The views of a scene show one set of named points, each view turned or mirrored, and shifted as a whole, with a little noise and some points left out.

Scene 1
View 1
z_17: [ 7 -7 -3 -6 -8 23 -1  7  2]
z_635: [-2  2 -2  0 -8 -3 -3 10  7]
z_652: [-1 -7  1 -7 -9  6  4  8  3]
z_449: [ 3  1 -5 -5 -7 10  4  7 -5]
z_678: [-1  6 -6 -3 -6 -4  7  8 -7]
z_612: [-1 -7  4 -9 -9  6  8  8  1]
z_554: [-4  5 -2 -7 -7 -6 12  8 -8]
z_875: [  7  11 -14   1  -4   7  -3   7  -9]
z_342: [  1  -8   2  -3 -10   8  -4  10  11]
z_222: [ 16   0 -16   3  -4  30 -13   5   1]
z_289: [-10   0   6  -8 -10 -15  16   9  -3]
z_38: [ -8   8  -3  -3  -8 -14   5   9  -3]
z_900: [ -4 -15  10  -4 -15   2  -3  11  23]
z_255: [-3  7 -7  2 -9 -7 -4 11  2]
z_562: [  0  16 -13  -5  -2  -6  13   5 -25]
z_622: [ 13   6 -17  -2  -1  21   1   4 -16]
View 2
z_635: [  4  16 -16  -2   4   7  -5  -3   1]
z_17: [ 8 -7 -5 -1 14  0 -5 -2 -1]
z_554: [  3  17 -18   5  -1  -7   8   0   3]
z_342: [  2   2 -12  -2   6  10 -11  -6   1]
z_612: [  0   1 -13   3   2  -2  -1  -3   4]
z_900: [ -7  -1 -17   2  -3  16 -18 -11   7]
z_255: [  7  23 -19  -2   3   6  -3  -1  -1]
z_38: [  1  25 -21   3  -4  -2   3   0   2]
z_652: [  0   2 -13   2   4   0  -5  -3   3]
z_449: [  9   7 -11   1   9  -4   1   1   0]
z_875: [ 19  16 -10  -4  16  -4   4   4  -5]
z_222: [ 23  -1   0 -10  29   2  -8   1  -9]
z_678: [  5  18 -17   1   2  -6   6   1   1]
z_289: [ -6  16 -22   9 -10  -5   6  -1   9]
z_562: [ 12  26 -16   5   6 -19  20   8  -1]
View 3
z_449: [ 5 -6  0  1 -6  1  0 -9  8]
z_652: [  2  -6  -1  -4  -4   9   0 -20   5]
z_900: [ -1  -4  -8  -6  -8  19  -1 -38  -8]
z_562: [  5  -3  13   3   7 -12  18   5  10]
z_612: [  2  -7   1  -6  -2  10  -1 -18   5]
z_622: [ 10  -9  -3   7 -14  -7  -3   6  16]
z_554: [ -1  -4  10  -6   9   7  13 -16   2]
z_342: [  3  -6  -7  -1 -11   8  -2 -24   0]
z_875: [  8  -4  -2  10 -13  -9   7  -2   6]
z_678: [  2  -2   5   1   1  -1  12 -10   2]
z_17: [  5 -11  -8  -2 -15   8 -11 -14  10]
z_635: [  3   0  -4   4  -8   3  10 -20  -3]
z_255: [  3   3  -1   7  -9  -3  14 -18  -6]
z_38: [  1   2   7   2   4   0  20 -16  -5]
z_289: [ -2  -2  11  -6  11   8  16 -19  -2]
View 4
z_17: [  8  -1  19   9  -4   0   9   3 -11]
z_449: [ 5 -1 12 -1 -9  0  0  6 -3]
z_622: [  4   4  15  -5  -5  -5  18   9 -14]
z_678: [  6  -2   7  -7 -12   3  -9   4   8]
z_875: [  4   3   6 -12  -7  -5  10   9   4]
z_652: [10 -4 16 10 -9  3 -5  1  1]
z_612: [ 9 -4 17  8 -9  5 -9  1 -2]
z_342: [13 -5 18 15 -6  0  3 -1  6]
z_900: [ 17 -11  21  28  -7   5  -5  -7  12]
z_554: [  6  -2   8  -6 -14   5 -16   5   6]
z_222: [  8   3  14   1  -2 -10  29   6  -8]
z_635: [ 12  -4  10   4 -10   1   0   1  14]
z_38: [  8  -3   4  -5 -14   4 -15   3  17]
z_562: [ -2   3   1 -24 -14   3 -13  12   3]
z_289: [  7  -6  10   1 -15  10 -26   0  10]
z_255: [ 11  -2   5  -1 -11  -1  -1   2  19]

In a view up to two points have been moved. Name them for each view, in the order of its rows, or write none.
view 1: none
view 2: none
view 3: z_554
view 4: z_622
